Each row is a point on a landscape with many peaks, with its height.
From any point a climber steps to the highest of the 2 points nearest to it. It stops when none of these is higher. Distance is the straight distance between rows; heights are no part of it.
Mili: [134 125 133 109  67 215  84 165 114 142 137 197 146 136 123 114 141 123
 149 121  98 180 130 127  88 143 147 155 167 103 120 123 173 130 122  89
 164 165 125 107 149 144 108 108 161 168]  height 18.8
ved: [122 135 167 147 162 117 137 125 104  88 140  93 129 154 148 106 179 184
 150 122 151  90  70 110 193 179 147 132 127 143 137 161 134  90 107 155
 137 102 101 104  97 110  71  79 135  89]  height 45.5
Lovam: [127 133 163 104  85 159 144 163 130 107 147 110 152 149 162 103 139 158
 106 145  69 172 129 104  77 147 136 117 154 104 146 167 198 144 142 103
 144 150 133 147 160 127 173 178 142 104]  height 14.3
lak: [ 95 136  87 144 156 144  89 134 117 148 168 127 118  82 161 128 119 112
 146 161 129 147 145 152 134 138 156 133 177 118 132 132 160 159  70 146
  99 133 165 149 170 120 138 140 120 121]  height 41.2
tun: [ 67  82 102 146 105 121 121  86 125 150 210 143 182 164 118 114 163 169
 111 132  89  87 177 111 109 164 136 148 173 164 117 136 174 120  76 153
 100  94 168 163 154 138 109  68 118 142]  height 25.3
mep: [122 182 129 114 190 133  80 137  93 109 108 113  90 101 180 179 117 132
 184 128  99 161 172 117 143 103 132  86 141 197 139 126  79 117 142 125
  83 161 143 123  93  86 126 126 140 105]  height 56.3
buzev: [144 150 157 100 148 152 135 153 135  73  68  94 107 143 197 115  91  79
 110 101 123 147 180 152 126 131  99  97  89 151 148 122  57 126 148 142
  86 137 103 126  76  69 138 156 128 138]  height 55.7
Tudi: [116 154 142 133 193 117 139 102 104 147 128  97  96 142 155 120 124 146
 139 135 150 114 150  96 140 103 166 131 120 155 173 105 102 107  83 177
  90  96 123  86 104 121 148  70 125 110]  height 45.9
Bab: [122 175 104 171  82 168  69 142 102 119 157 157 156 111 107 183 150 160
 165 146  70 165 129 146 108 157 118 102 182 114 119 137 111 167 161  98
 125 144 107 162 181 120  99 170 144 148]  height 37.3
moz: [129 113 131  93  92 188  75 167 103 128 156 165 155 142 127 139 107 154
 120 124  36 139 127 102 112 156 177 155 139 144 109 127 161 123 139 123
 141 140 149 121 149  91  88  92 163 129]  height 20.8
Nepe: [128 127 125 120 151 138 139 124 128 124 184  94 122 145 122 123 134 150
 134 142 174 114  77 135 152 170 147 144 121 128 155 153 148 110 104 149
 152 106 124 102 107 122  78  80 127 131]  height 49.0
mife: [ 94  53 143 142 103 160 154 120 121  97  80 143 168 164 123  79 164 123
 149 106 154 114  96 144 135 187  31 147  96 117  89 142 124  89 142 107
 137 108 135 106  93 123  84 111 127 145]  height 42.5
bolo: [ 63 107 117 158 143  93 144  81 106 119 169 104 157 173 154 146 161 203
 126 135 106 118 193  77  95  99 104 105 132 190 160 136 158 122 113 138
  98 114 164 113  94 155 123  64 124 111]  height 29.3
Momim: [ 91 114  66 144 113 102  97 116 119 127 202 138 179 149 113 193 127 217
  85 116  37 144 177 106  87  63 154 128 161 164 101 114 192 160 130 134
 135 142 162 127 180 151  83  82  97 106]  height 30.9
kufor: [157 106 146 120  94 169 156 122 146  63  93 101 157 132 109 119 118 121
 121 115 149 178  70 174 138 137 117 111  98  74 122 159 136  58 171  88
 179 162 147 101 116 136 105 100 144 142]  height 28.4
Bivam: [137 208 123 125 149 130  93 110 128 171 118 141 103 160  86 170 116 173
 175 132 105 123 140  70 154 106 187 113 150 144 148  91  71 118 120 133
 115 114 109  89 137 119 130 115 148 142]  height 60.0
guva: [172 138 121 101 103 144 106 117 123  71  77  94 168 106 117 146  88 148
 103 101  98 186  86 161 144  97 164 102  90  85 135 146 138  82 151 110
 168 177 135 112 138 128 116  98 148 122]  height 31.1
mise: [158 110 166  78  91 151 116 155 124  99  75 143 168 145 155 111 139 153
  98  97  48 139  92  98 123 143  92 130  86 137 122 130 160 126 174 105
 146 154 107 143 114  91 145 147 142 125]  height 18.3
kozuv: [141 141 119 180 142  88 138 123 132 125 106 101 111  70 117 123  94  97
  88 149 164  96  99 163 144  93 184 113 120  41 138 104  66 119 108 159
 130 119 112 119 184 167 169 165 139  79]  height 35.7
fazep: [154 182 153 127 119 141 144 153 125 116 146 109  92 134 119 155 128 140
 135 154 136 156  93 123 128 127 136 108 133 124 168 148 113 124 169 116
 160 142 108 120 108 130 135 123 149 135]  height 38.8
gasam: [132 132 139  74 146 180 137 143 160 120 103  90 103 140 186  60 101 106
 146 110 153 140 190 146 139 160 140 146 138 126 122 140 118  97  75 114
  95 131 191  96  92  81 121 102 152 166]  height 54.2
zarim: [114 132 120 119 137 170 115 129 118  96 146 123 129 155 161 148 117 155
 137 142 127 167 167 126  85 141  67 120 117 164 171 136 139 136 140  94
  98 126 137 105  81 111 101  91 139 146]  height 22.1
Git: [190 146 162 116 105 131 158 157 131 133  69 114 129  93 135  83 142 115
 125  76 155 136  83 139 132 112 162 151 133  70 102 130 161 151 140 120
 194 153 107 126 146 161 169 177 139 118]  height 12.2
lazu: [125 101 167 121 133 107 185 145 133  70 133  31 118 153 168 101 143 115
  87 134 134 106  97 136 123 140 111 112  89 148 152 184 132  86 195 128
 133  98 130 141  50 140 122 125 137  83]  height 51.5
Torel: [128 182 150 123 163 147 110 135  92 148 161 118 110 169 124 176 143 196
 190 112  92 121 175  55 110 122 198 128 155 188 133 113  99 129 154 119
 124 122 122  79 109 118  95 113 162 118]  height 53.8
Luniv: [134 105  65 105 151  69  88  99 183 165 160 105 161  75 128 182 111 145
  98 119 129 122 136 154  95  86 148  95  88  94 125 120 133 166 131  81
 127 148 132 136 169 153 107 186  86 142]  height 25.0
gipun: [181 153 150  73  88 155 129 155 140 127 104 117 161 130 141 102 123 160
 116  92  94 164 103 114 105 128 184 129 129  67 135 143 179 147 108 100
 178 161 105 106 174 139 157 179 137 131]  height 13.3
gelud: [136 142 148 131 102  98 113 123 109 122 127 101 139 108  98 129 167 166
 104 144  66 117  62 115 201 142 185 132 126  99 113 153 147 102 128 168
 165 121 123 175 138 139 108  95 166 112]  height 30.3
misi: [180 176 134  92 130 139  89 161 148 179 100 186  75 131  89 119 118 108
 167 125 151 103 136  93 179 137 149 155 146 141 111  99  77 153 114 103
 111 134 104 117 113  77 133 137 149 173]  height 48.3
Gib: [153 137 126 148 137 141 134 135 161 173 175 142 116 116  94 132  87 115
 141 133 220  94  89 148 144 162 171 150 135 104 138 132 110 125 113 117
 151  92 116 101 114 138  84 112 131 142]  height 56.4
Tukuf: [152 148 176 108  89 158 152 160 144  84  63 126 123 122 189  71 100 104
  83 135  83 145 158 146 107 153  94 113 137  77 142 129 111 135 120 123
 123 135 136 144 162  99 181 200 162 121]  height 16.3
Roras: [127  85 181  69 123 160 135 162 142 126 117 146 176 155 190  94 148 148
 117  74  91 114 124  93  98 156 103 147 104 175 110 140 183 120 161  84
 135 145 139 119  81  84 115 132 126 125]  height 19.5
sul: [104 118 101 134 139 121  84 112 104 103 113 185 131 127 124 171 161 113
 174 132 102 144  91 128 142 140  31 114 112 176 118 113 143 152 155 134
 133 140  95 158 120 113 101 139  96 142]  height 47.8
Mupi: [137 126  97  88  91  66 102  89 161 199 136 177  98 130  67 161 125 116
 129 146 107 134 162 113 122  85 114 112  91 140 129 118 109 143 135  95
 139 128 114 145 112 170 115 108 142 208]  height 36.8
buvul: [176 149 159 106 129 135 146 160 128  65 120  65 110 142 145 140 114 131
 100 128 128 140  58 150 141 150 108 117  79 121 169 149  97 134 185 143
 155 125  59 107  82 109 104 141 128 115]  height 42.0
Popif: [110  82 133  95 126  35 166  85 148 120 139 146 160 118  96 126 173 148
 118  83  90  83  86 122 185 149 131 128  99 158  65 126 141  82 119 175
 180 130 155 178 148 130 100  63  93  98]  height 39.5
kidur: [108  97 172 105 119  73 145 105 127 118 105 182 150 152 104 123 189 158
 139  84  84  89  86  81 172 137 112 130 109 185  90 106 136  71 159 140
 176 145 129 135 113 112  98  68 112 116]  height 43.4
moto: [165 120 138  67 127 148 156 160 168 172 137 110  82 126 139  75 108  87
 126 129 184 132 176 130 121 127 171 155 140 127 115 159 144 125 109  87
 116 140 184 129  99 115 164 131 146 166]  height 58.3
tifeg: [ 68 122 104 186 135 140  93  91  86  63 152 166 172 184 130 156 131 199
 125 179  79 128 135  79 142 130  87  98 146 176 165 117 136 106  96 165
  67 108 119 109 146  96 115  66 106  88]  height 28.0
laza: [186 170 163 143 147 105 148 139 127 133  51  95 137  83 116 126 144 137
 131  66 158 104  72 141 183 116 162 151 116 103  77 117 108 141 167 139
 158 132  99 145 123 116 131 171 121 106]  height 10.8
Bet: [ 91  97  72 138 117 145  74 103 102 144 125 162 184 147 134 139 127 188
 108 108  59 167 179 109  75  57 131 145 141 134 129  99 207 160 100 111
 112 146 148 106 179 150 128  94 100 138]  height 28.5
runi: [169 159 155 115 140 125 147 148 146  91  94 109  92 145 127 143  83  78
 113 118 152 112 131 145 152 144 111 106  78 129 152 110  24 139 155 138
 107 131  65 110 101  72 142 183 122 149]  height 50.8
lur: [ 93 106 129 142 153 107 168  80 132 157 173 102 124 147 125 130 132 156
 107 137 160 103 202 114  78 101 114 123 105 166 181 114 111 127 129 106
  85  90 154  98  88 157 145  93 122 151]  height 32.6
reke: [152 112  96 143 137 102 160 164 146 150 136  80  46  99 126 126  71  27
  89 166 193 122 153 177 106  82 138 139 116  89 149 124  61 161 138 137
  96 117 119  99 114 171 177 169 122 103]  height 64.7
Funi: [143  93 116  86 113 122 128 133 159 184 150 100 103 119 127  58 101  97
  84 141 160  92 169 131 106 135 179 161 114  88 136 131 155 133  74 116
 115 106 147 151 135 167 165 151 161 155]  height 53.3
ritil: [160 114 137 107  79 161 160 129 164 115 143 147 153 156  80 131 133 142
 137 130 169 161  81 149 113 150 116 108 108  81 139 168 142  97 154  58
 184 153 124  96 131 143 103 127 128 179]  height 25.2
zogo: [123 125  86 148 131 144  86  97 103  60 103  99 166  86 121 144  94 143
 110 127 124 171  68 182 153  99 163 114 114  70 136 125 163  94 105 148
 162 158 139 119 172 155 101  93 133  90]  height 33.8
dubap: [108 127 116 126  81  90 118  99 144 177 186 206  98 173  32 167 156 121
 133 178 102 114 142  87 142 114 110 114 143 144 141 107 110 122 127 139
 140 127 100 156 128 157 125 103 139 202]  height 42.7
nup: [178 140 142 121 147 117 173 141 143 118  73  60 126 117 136 101 104  93
 123  64 200 109 107 174 171 134 149 142 102  96  94 145  78 134 124 150
 137 127 110 116 110 109 134 165 118 129]  height 9.0
dovek: [ 94 109 104  81 131  64 112 101 133 137 150 183 132 156 128 152 163 166
 142 111  80 117 184 106  97 126  53 120 105 208 127 103 148 170 120 106
 115 134 116 143 125 111  95 109  83 153]  height 16.8
kavi: [121 128 158 105 126 180 149 153 143  93 119 120 152 166 190 107 145 144
 160 119 132 168 153 116  81 156  67 111 133 156 125 168 168 111 158  69
 121 145 151 121  79 113 127 137 136 129]  height 20.7
gevik: [ 91  70 112 174 105 149 164  78 109 122  98 108 161 162 101  63 166 126
 148 122 172 132 107 149 135 155  81 148 133  73 103 142 145 100  82 151
 136  98 139 130 156 191 148 111 131 141]  height 32.7
filof: [ 95 148 102 150  86 164  73 146  92 103 139 164 160 163 142 162 172 170
 174 143  58 168 143 105 111 159  58 104 171 167 115 158 153 165 150 113
 112 139 113 161 118 119  91 132 148 159]  height 33.6
bogek: [115  93 127 152 166 121 185 138 139 138 162  65  96 123 147  90 123 105
 111 147 215  94 148 145 103 131 125 146 151 136 130 151 145 139 138 125
 106 111 167 150 114 144 182 166 109  95]  height 42.6
tof: [104 127  85 113 159  88  96 123 149 161 196 116 159 100 136 196 149 180
 131 134  92 147 155 118  91 108 141 101 139 135 120 143 158 183 137  95
 112 146 144 137 176 119 120 179  69 132]  height 22.0
rola: [153 179 135 135 110 156 172 125 148 103  90 105  78 136 133 119  90  96
 132 152 166 185 154 172  98  93 102  96 140  86 173 135  76 106 141 116
 143 137 138  77 121 158 155 117 153 160]  height 22.4
fofi: [119 101  66 108  95 127  77  93 137 150 153 176 181 147 101 131 122 175
 107 110  92 136 168 136  82 113 107 150 115 131 130 108 181 172  89  94
 116 122 115 111 176 135  83 104  94 175]  height 25.9
kuv: [133 141 123 164  92 147  95 128 103  95 111 168 134 103  94 159 153 116
 156 145 113 156  80 160 148 158  60 104 129 111 122 127 112 137 178 111
 150 148 100 179 146 126 115 159 143 154]  height 42.8
bazam: [138 139 137 132 132 134 153 131 128 118  69 119  79  97 147 108 100  53
 130 142 145 168 160 160 120  82 116 110 133 107 132 118  94 105 134 136
 115 150 165 123 136 136 193 135 138 130]  height 24.2
tebop: [123  69 146 123 142 151 159 145 127  98  86  79 126 149 146  82 145 102
 146  82 187 110 103 158 156 172  77 148  90 124  95 149  89  80 138 123
 130 117 129  80  55 108  73 103 128 143]  height 47.6
dab: [144 145 110 168 134 132 177 114 158 108 107  95 101 115 135 103  70  81
 118 124 225 124 136 201 116 122 114 124 154  49 146 123  78 150  91 134
 145 122 116  59 176 175 147 179 125 120]  height 17.6
Mefo: [101 102  94 140 159 126 104 122 103  82 110  94 133  86 167 127 107 109
 111 158 103 168  58 156 159 101 133 117 113 105 151 126 156 123 107 195
 141 135 129 126 152 129 145 130 103  59]  height 36.4
Vepo: [117 114 158 153 131 177 158 153 127 108 111 136 140 112 172  84 122  89
 145 112 173 123 104 158 125 170  98 153 151 124 109 136 157 115 149 115
 139 125 157 143 117 120 135 143 136 100]  height 60.2
nul: [140 126  81 113  92  85  75 107 147 184 173 162 145 101  77 151 157 130
 109 137  87  95 116 119 162 144 191 134 135  99  78 133 153 116  65 163
 154 114 130 184 172 165  69  98 140 161]  height 23.1
Nez: [ 99 125 141 145  95 143 144 163 140  92 111 112 119 117 191  81 128 111
 101 176  99 162 154 131  80 139  72 101 151  87 152 154 156 146 125 121
 110 128 152 163 151 136 191 193 146 103]  height 15.3
Sud: [153 130 140 118  84 174 171 138 160  83 147 153 126 135 100 105 124  91
 138 163 176 175 107 158 108 153 134 101 154  60 132 163 162  87 110  80
 179 163 147 117 173 151 143 155 127 148]  height 22.2
sorub: [146 163 102 102 160 111  98 134 136 168 173 136 106 102 111 164 114 130
 154 158 128 125 129 116 157 145 177 122 138 139 123 144 124 148  87 131
 103 124 132 140 151  91 118 145 107 137]  height 45.3
sumu: [139 182 174 150 163 126 158 159 102 137  70 152 108 131 167 100 152 145
 162 105 161 112 131  92 141 103 140 148 193 165 106 118 140 154 125 135
 116 140 133 128 132  95 189 158 113  69]  height 8.4
tus: [160 151  89 115 141  95 101  99 194 177 117 106 143  98 137 169  72 131
 143 106 162 156 139 146 103  69 186  88 111  85 133 137 117 147 106  69
 132 145 124  98 146 161 134 171 109 154]  height 28.6
Roluz: [149 137 130 183 130  98 183 126 114 175 110 150  84 140  44 119 158 125
 141 155 222  96 115 110 147  97 136 154 154 117  98 133  96 136 132 148
 125 112 116 144 115 159 171 116 129 119]  height 32.0
rinaz: [110 147 157 132 167 110 149 121 101 113 133 105 134 162 162 109 180 177
 177 124 145 114 138  87 162 149 151 111 158 166 120 170 154 103  89 138
 109 119 142 127 113 110 127 119 126  95]  height 43.7
Pes: [159 159 153 153 156 148 128 158 118 140 109 150  97  68 149 139 101  81
 120 116 149 135  85 138 120  80 170 153 152 113 136  75 138 152 158 148
 169 158 106 109 152 144 171 153 120  73]  height 59.9
niv: [ 78 139 120 144  90 158 102 143 118  58 114 173 160 215 151 127 154 176
 144 174  65 159 133  57 108 139  27  90 145 178 160 153 169 128 144 124
  96 135  91 133 116 109 127 144 126 115]  height 31.6
kudi: [126 113  96 104  85 143  67 134 121 151 176 202 149 147  89 155 126 148
 107 136  69 125 119 112 112 128 145 161 131 142 134  99 173 136 116 132
 160 132 114 122 151 128  65  67 128 160]  height 23.0
Bam: [153 148 134  97 120 154  70 165 138 177 151 176 102 137 101 133 139 141
 150 121 119  85  92  97 166 178 150 166 128 140 130 101 100 137 108 126
 135 113  91  97 101  79  61 102 149 178]  height 43.6
Neto: [154 169 122 137 164  87 140 117 148 130  90  99 109 105 125 131  91 122
 117 140 154 116 118 145 167 107 152  95 108  84 144 121  46 137  93 154
  90 120 106 115 166  95 174 177 108 118]  height 40.6
limu: [167  98 133  93 129 143 146 139 143  98  84  70 140 138 140 118  68  57
  86  78 143 125 104 164 162 137 164 149  45  96 126 117  72 118 127 177
 146 130  76  89 103 103 116 146 110 131]  height 7.4
kof: [182 157 134 126 132 107 137 157 162 156 114 110  69 101 121 139  59  51
  89 129 170 105 166 155 127  98 151 121  93 123 144 113  29 157 162 126
  96 123  94 134  82 114 152 164 140 150]  height 54.3
gigo: [129 178 126 128 127 139  83 116 123 162 121 198 102 159  52 144 150 125
 183 140 110 111 127  67 183 131 152 125 169 151 125  94  86 108 113 132
 113 131 110 138 157  95 156 128 139 162]  height 53.6
vid: [169 125 159 109 150 155 157 158 122 100  91 132  90 105 149 144 102  45
 131 120 131 154  77 129 134 101 125 133 102 152 142 102 119 109 196 150
 157 159 103 100 102 114 183 151  98  84]  height 56.0
nesi: [157 127 125 161 118 111 190 135 122 115  59 149  54 117  80 106 107  46
 128 174 194 131 148 154 146  98 103 134 151  98  98 134  58 105 127 143
 106 140 161 133 140 132 208 136 133  98]  height 26.1
rab: [130 121 125 160 153 118 162 116 107 176 112 106  96 134  97 114 123 103
 143 116 197 103 128 143 127 115 108 171 110 117 131 102  81 144 126 151
 120  78  95  87  97 169 134 114 130 134]  height 37.5
rovev: [142 114 145 117 136  79 175 122 132  79 155  51 125 153 123 149 124 150
  72 141 127 104  99 141 114 140 107  94  60 138 177 160  97 117 182 126
 129 102  87 123  93 117 112 141 111 109]  height 46.4
Norep: [155  89 131 120 141 133 179 182 122 130 135  70  61 116 146 120 100  22
  91 149 169 126 129 160  98 117 106 154 104 134 133 137 110 133 183 141
 124 113 126 127  72 149 166 162 114  90]  height 56.2
zovom: [103  91  96 131 120  96  68 102 114 159 115 198 128  70 101 154 138  92
 103 153  73 133 148 124 111  72 136 121  98 108 118  67 134 133 125 125
 123 157 125 162 171 163 148 136 125 144]  height 74.7
gisu: [ 92  77 146 177 108 161 171 118 116 137  84 141 139 149 107  48 186 120
 171 115 199 117 129 139 143 176  58 154 148 106  80 143 112  88 114 124
 120  89 160 125  99 149 122 100 148 155]  height 37.4
bez: [160  64 111  77 120 126 119 123 136 150  80 121 127 100 120  92  85  44
 104  96 132 119 129 152 141 128 149 169  53  86 109 100 118 123  95 149
 130 125 115 113 126 142 135 142 135 147]  height 5.8
lipi: [108  75 100  98 157 102 110  96 143 179 157 140 124 118 123 106 108  94
 114 127 136  99 151 146 109 138 100 171  81 137 135  90 137 189  91 130
  79  92  99 117 145 131 123 145  89 146]  height 12.4
podi: [ 88  88 108 120 145  89 114  73 117 160 134 186 136 136 113 116 156 130
 137 128 105  93 175 122 111 147  49 139  91 176 119  87 112 168 101 128
  66  92 107 136 138 118 121 117  96 160]  height 14.7
Ral: [169 174 139 144  92 145 116 161 112 147  70 158 117  78 138  84 139 116
 127  98 147 127 142 155 107 122 134 152 175  66 107 111 135 178  99 119
 163 141 110 140 174 166 150 181 171 140]  height 11.2
totu: [123 114 152 181 137 126 165 147 122 134 166  89 131  87 138 123 138 127
  93 134 171  98 107 161  93 129 129 134 138 109 135 131 145 158 185 107
 142 116 126 168 129 163 148 183 132  88]  height 48.0
Kame: [136 160 117 164 146 144 157 107 161 135 116 110 117 107 133 135  73 108
 140 115 211 151 161 183  94  92 112 112 132  94 165 112  67 164 129 100
 115 128 114  63 131 157 140 157 119 157]  height 19.9
zoma: [150  83 118  89 133 136 102 104 134 134  97 133 149  96 115  81  84  89
  98 113 123 103  92 141 167 155 188 155  80  76 112 105 132  87  54 176
 126 118 132 128 171 116 139 115 136 119]  height 4.4
lonaf: [146 128 160 137 140 163 140 156 131 127 148 160 124  99 115 118 105  93
 134 130 176  99 101 148 154 190 152 149 144 126 118 127 115 102 132 115
 125 124 150 137 130  76 116 130 133 121]  height 67.1
Reg: [122 103 166 109 155 123 143 127 127 182 111 160 130 131 143  97 122 104
 116 103 134  92 178 105  97 121 116 168 102 157 126  81 129 169 129 106
  81 104 110 131 122  97 170 176 102 141]  height 10.5
teb: [130 178 178 166  84 146 130 160 101 132 124 115 123 123 105 107 160 169
 131 136  95 119  90 120 173 156 190 143 184  88 119 152 122 116 151 135
 165 115 132 146 135 139 117 102 197 121]  height 32.9
zapu: [135 188 124 121 179 133  96 143 124 138 155 115 119  99 138 190  89 158
 166 137  96 128 162 122 134 137 194  99 154 149 117 126  70 146 127 117
  85 135 155 115 152  72 118 162 134 104]  height 50.9
vama: [120 115 147 103 140 177 131 158 143  89  47  93 119 146 214  48 136  97
 163  94 151 139 149 140 150 165  76 134 115 127 102 147 112  85  89 128
 104 125 158 100  59  83  93 105 157 150]  height 51.6
rukor: [167 138 108  79 122 100 101 115 183 212 138 150 112 111 109 154  93 110
 141 117 147 148 168 124 102  89 159 115 102 131 121 138 130 163 127  51
 122 132 123 116 109 158 126 146 129 188]  height 32.1
biz: [145 168 141  90 158 143  92 164 118 110  81  99  97  87 204 145  88  96
 122 119  70 173 148 139 126  92 125  94 116 164 147 125  92 129 160 151
 100 160 140 146  90  90 163 138 143 107]  height 59.6
poze: [101  97  82  94 123  83 113  85 154 164 198 153 146 126  92 140 133 149
 116 130 104 101 160 136 132 154 142 132 127 150 110 138 152 125  75 137
 127 121 169 165 157 137  87  77 115 162]  height 22.3
goz: [113 148 170 117 160 126 118 151 109 140 107 168 121 146 165 110 149 142
 152 123  94 106 150  65 120 126 122 129 146 184 135 101 142 157 124 125
  82 124 108 143 143  70 192 198  96  98]  height 9.2
Sasa: [ 80 124 120 196 138 135 134  81  94 126  99 145 159 123 118 123 164 133
 175 122 151 149  95 140 155 125 103 126 153 113 105 129 151 114 109 167
 134 122 135 144 146 159 132  95 119 129]  height 28.9
kip: [158 111 103 110  91  88  98 104 146 139 148 127 151  97  79 133 124 139
  84 130 111  91  71 130 160 145 199 128  91  70 114 136 147  89  95 150
 178 118 124 154 155 167  76  88 156 128]  height 26.8
tega: [120 124 128 131 126 124  97 144 117 170 188 181 131 124 106 133 188 139
 151 123 124  78 112 117 155 190 131 159 156 169  92 128 141 131 112 136
 133 101 122 155 121  94  49  93 116 158]  height 38.9
suk: [ 82  94 139 142 116  60 161  69 144  92 171 130 200 141  96 139 167 176
  85 115  70 103  71 129 172 128 164 120 141 142  90 139 193  92 121 169
 171 132 146 178 176 149 106  77  82  71]  height 35.8
Lefuz: [148  92 108 124 114 142 180 124 158 114 142  88 117 139  98  99 106  80
 130 144 216 133 100 174 110 147 117 136 118  64 131 155 137 118 117 106
 160 124 122 101 150 182 147 179 111 126]  height 19.8
zet: [ 61 120 123 168  85 118 105 100 103  79 151 190 181 217 108 144 175 179
 120 159  40 120 112  68 140 125  76 108 173 178 148 122 166 119 123 171
 109 123  84 153 152 111 126 109 100 114]  height 29.9
Tonek: [135 141 123 160 147 114  87 140 111 169 110 165  92  62 110 155 126  90
 110 155 110 115 104 113 134  68 159 140 128 102 137  51 110 146 150 154
 133 140 104 148 159 150 166 158 133 103]  height 65.2
ligod: [141 118 157  98  73 157 139 160 138  62  44 119 150 143 182  73 119 114
  96 144  51 164 103 121 122 143  71 109  94  97 129 150 144  99 154 121
 130 136 127 165 114 110 166 158 165 109]  height 17.3
pup: [111 112 144 157 139 126 198 117 136 146 183  90  98 134 102 119 119 116
 112 169 211 106 161 139 100 128 136 121 138 132 159 149 110  97 153 106
 117  95 167 134  89 159 156 117 141 134]  height 37.9
Rafu: [151 105 129 103 145 141 120 139 114 124 106 162 103  99 128 153 126  66
 158 122 131 158  86 138 142 126  86 139  95 159 115 115 138 124 176 126
 153 154 115 130 104 115 133 132 107 137]  height 52.2
dozig: [113  85 156 189 118 144 168 162 102 115 139 131 132 110 135 115 142  81
 125 135 168 100  71 158 113 170  71 154 132 131 106 137 145 146 196 120
 149  97 104 162 111 155 130 178 122  68]  height 54.1
pipar: [170 198 138 121 167 121 108 136 161 145  96 134 106  86 141 168  41 103
 128 115 135 120 164 136 162 108 198 106 135 123 128 101  38 137 116 126
  95 150 127 109 151  67 150 166 130 124]  height 45.4
Nira: [135  81 138 115 129 159 164 140 139  93 134  49 120 138 159 110  90  75
  75 128 147 129 124 170  87 133 111 136  84 120 157 135 127  98 180 132
 133 117 140 123  77 142 128 126 133 109]  height 56.5
zur: [ 82 114  90 130 185 137 106 129 113 118 142 100 104  96 195 132 107  96
 146 164 135 170 120 147 130 103 113 127 132 152 153 131 164 137 102 168
 107 131 162 127 116 125 144 111 103  92]  height 38.6
dopu: [ 86  85  90 121 126  84 116 115 149 113 206 115 172 111 140 184 162 155
 121 133  99 162 138 137  97 116  97  90 151 142 106 179 205 164 146 109
 136 181 161 181 157 143 128 171  76 134]  height 20.1
dibal: [115 133 150 114 159  89 132  99 105 132 121 159 132 154 117 149 178 156
 163 113 116 108 131  82 156 123 123 111 123 186 117 123 135  97 135 131
 130 135 123 135 119 107 121 109 106 127]  height 46.9
zired: [107 166 116 170 149 179  95 111 101  78 116 118 159 123 165 171  99 181
 169 113 125 158 189 143 106 136  92 106 140 159 157 116  88 143 129 102
  73 128 154  83 106  99  94  97 147 131]  height 24.0
Zosa: [143 183 144 160 102 151 118 160 115 156 118 128 145 112 150 109 163 171
 129 100 121 129 125 138  87 141 120 144 175  85 137 113 147 208 132 115
 141 111  77 140 173 145 139 202 136 133]  height 10.0
soz: [164 197 158 154 104 135 149 160 133 151 146 129  99 117 104 144 116 138
 128 145 155 135  84 116 136 105 208 129 175  85 152 137 134 125 145 125
 190 136 111 113 142 170 138 127 164 111]  height 35.9
seban: [ 86 113  87  99 136  77 104 120 131  98 204 149 135 132 135 205 154 155
 137 150  81 154 153 125 118 135  66  83 130 197 120 165 166 157 130 125
 123 162 146 168 119 110  85 120  91 141]  height 18.5
beti: [125 128 145 143 153 128 183 121 114 128 107  62  75 170 141  76 147 118
 139 134 192 113 154 123 130 129 117 137 118 125 154 141  84  86 102 163
 108  82 133  90  69 152 144  74 148 133]  height 42.4
kanag: [130 168 109 131 106 121  90 128 138 184 193 193  94 158  48 195 140 108
 164 176  98 130 122  71 170 107 191 120 188 150 119 120 131 125 118 150
 140 145 116 145 147 130 128 119 131 163]  height 48.4
bisaz: [121 155 121 104 179 116 104 100 109 156 146  91 136 149 155 158 121 195
 133 100 106 116 186  86 106  99 169 140 110 183 163 103 127 137 103 140
  98 109 135  76  92 121  89  73 131 127]  height 49.4
goba: [ 86 136  93 185 148 150  87  93  87  70 132 141 195 151 155 171 135 208
 169 123 117 143 151 109 121 128  82 104 139 185 144 127 149 130 113 119
  83 120 141  91 123 112  81  81 106 103]  height 26.0
Gevi: [ 81  96  91 123 101  73 135 108 146  96 211 136 195 160 118 156 140 203
  71 107  56 118 118 120 121 106 152 135 162 166 102 125 220 130 113 158
 172 143 152 162 182 139  83  75  69  76]  height 33.3
salot: [129  98 132  92 118 149 141 139 132 126 130  91 125 136 151  92 107 114
  85 139 117 136 130 130 100 133 144 147  99 104 162 129 161 115 116 136
 135 116 143 134 116 131 144 123 151 133]  height 51.8
Tuzal: [ 58 106 111 140 114 128 130 109 103 127 178  97 181 192 161 116 160 209
 133 122  67 119 185  67 105 129 143 133 168 184 114 165 200 130  95 151
 111 110 189 132 107 155 110  66 150 113]  height 27.6
dat: [143 146 148 193 117  98 199 149 104 106  95 145  63 146  68 113 157 108
 125 188 202  97 119 116 154 113 104 135 180 129 108 150  76 130 156 151
 113 134 135 177 109 123 199 131 144  78]  height 28.7
gevor: [103 125 122 144 118 105  97 117 103 172 142 150 140  88 112 168 144 137
 114 139  73 125 158 117 109 106 138 119 129 137 115 108 131 131 158 120
 123 138 159 191 135 147 126 125 155 146]  height 64.0
nur: [ 81 116  96 200 185 106 129  60 111 152 150 113 156  89 108 162 165 151
 163 107 183 109 124 150 145 120 111 130 142 141  98 115 132 125 123 153
 124 106 154 140 125 173  95  85 101 124]  height 25.1
Lefab: [130 133 147 112 117  94 119 125 123 212 136 158 138 124  95 127 163 162
 110 104  84  75 163  84 122 128 158 152 123 149 102 100 123 132 137 121
 126  97 139 169 131 126 119 118 148 159]  height 54.5

Call two points neighbours if one is among the 2 nearest of the other. Go from one point of each pair to the other, from neighbour to neighbour, staying as high as possible. Name the lowest point that can't be avoided.
zapu, moto: runi
moto, Nira: salot
Nira, reke: Norep
lonaf, dibal: rinaz

Where does a climber stop that starts at each point below?
nul: Nira
poze: lonaf
Reg: Bivam
moz: dibal
zoma: Nira
Mili: dibal
Sasa: moto
zired: zovom
gipun: zovom
bazam: Bivam
